Each row is a point on a tangle of strands that fork, close into loops and nearly touch. The rows are in no order.
(in the rows, 128 means zero)
Two points are linked if the straight distance between their rows is under 49.7. Some points are linked to none.
q588: [116 119 183  90  83 114 107 142 103]
q411: [185 114  97 160 124 122 122  93 121]
q888: [179 180 100 174 165 118 131 104 150]
q785: [117 183 102 172 133 150 164 110 123]
q896: [115 120 127 180 143 165  76 110 107]
q826: [105 123 157 172 133 151  79 111 102]
q60: [101 177  94 125 106 157 179 141 133]
q757: [122 172  93 120 126  95 196 127 150]
q283: [ 98 181 100 147 120 147 169 125 124]
q735: [127 146 107 185 133 173 114 106 109]
q601: [125  93 100  97 130 144 160 162 156]
q911: [130 123  78  97 123 125 190 148 160]
q802: [141 120 169  91 214 140 101 140 142]
q900: [115 109 175 106  78 121 124 141 106]
q742: [145  90 160  62 149 125  96 161 142]
q479: [ 89 159 144 165 118 170 116 128 105]
q319: [112 123 178  70  99 107  95 146 112]
q522: [126 153  78 103 124 112 194 139 159]
q406: [ 91  73 138  99 109  82 141 141 136]
q54: [137 110 180 151  87 138 106 119  93]
q856: [ 85 162 148 141 104 159 119 142 108]
q304: [127 108 175 139  75 131 129 125  98]
q119: [183 120  73 151 128 129 103  98 123]
q691: [149 119 133 141  94  86 186 104 117]
q599: [182 129 129 166 126  87 158  89 125]
q712: [148  98 146  98 164 176 129 174 156]
q914: [139  93  85 101 142 142 177 154 167]
q72: [107 134 120 157 124  88 172 100 123]
q64: [140  96 116 182 142 104 125  81 115]
q141: [ 78 131 143  76 143 120  93 156 137]
q957: [124 115 166  51 120 103  88 149 120]
q46: [150  96 158 163 106 151  84 115  94]
q143: [148  95  93 176 153 105 103  82 122]
q419: [143 108 159  44 136 116  89 152 123]
q495: [ 86 129 120 124 105 119 158 134 127]
q281: [113 129 180 158 123 144  73 116  96]
q867: [ 95 101 140  76 161 118  96 161 148]
q31: [ 99  82 124 105 107  84 164 134 137]
q448: [125 102 131 126  93  72 187 109 124]
q431: [110 156 152  50 143 117  78 137 110]
q302: [192 170 141 161 134  82 169 108 148]
q457: [104 121 149 163 107 134 130 116 101]
q37: [164 124 134 158 111  86 179  95 121]
q384: [128  90 143  71 126 136 113 171 148]
q224: [ 75 151 152  89 121 135  98 155 123]
q574: [116 149 126 179 126 166 126 116 106]
q987: [ 79 149 169 106 111 130  94 140 113]
q852: [153 115 139  82 146 182 123 182 152]
q473: [169 191 111 177 153 119 154 102 145]
q834: [154 104  88 155 116 163  79 112 111]
q571: [188 128 115 168 131 105 143  90 125]
q160: [109 114 131 169 124 101 156  95 112]
q74: [141 105 161  88 194 148 104 156 152]
q173: [144  94  72 157 147 107  82  88 124]
q132: [109  99 124 121  97  88 176 119 127]
q468: [ 88 136 177 140 114 134 100 127 100]
q769: [128 107 128 177 131  97 145  84 111]
q697: [115  90 149  89 186 134 100 162 157]
q542: [ 91 158 131 100  96 170 132 167 129]
q562: [115 139 132  79  96 166 129 177 134]
q646: [108 144 143  54 153 125  79 152 128]
q506: [ 85 154 143 117  95 159 124 153 117]
q253: [137 181 122 161 150  81 176 103 146]
q516: [179 138  61 142 136 123  93 101 135]
q926: [126  81 122  90 138 146 135 169 158]
q778: [133 189 104 177 148 135 163 102 131]
q166: [123 128 102 181 141 172  84 107 111]
q482: [177 160  61 150 150 121  94 105 149]
q402: [184 178  78 162 163 120 106 114 159]
q117: [145  83 143 116 169 164 141 166 165]
q441: [132 125 133  69 115 174 117 182 145]
q753: [133 160 118 168 144  89 173  94 131]
q512: [ 89 115 120  93 118 141 133 160 141]
q827: [124 163 107 135 119  99 194 116 136]
q176: [158  97 122 163 109 163  82 110 101]

A fork is a point with three links, a tip a point with one. Leave the first point through the second and follow the links. Name the first fork or tip that comes.
q173 / q143: q253
q402 / q888: q60
q802 / q74: q141
q441 / q852: q117
q160 / q769: q173
q384 / q926: q827
q37 / q691: q406

A tip is a point with one link. Name the tips that can be reached along the links from each point below, in the order of the rows.
q691: q60, q406
q742: q834, q827
q712: q802, q431, q117
q64: q173, q253

Name the points in between on the shortest way along the links from the first point to the second, in order.
q926 / q900: q384 > q742 > q419 > q957 > q319 > q588
q856 / q735: q479 > q574
q516 / q888: q482 > q402
q119 / q785: q516 > q482 > q402 > q888 > q473 > q778
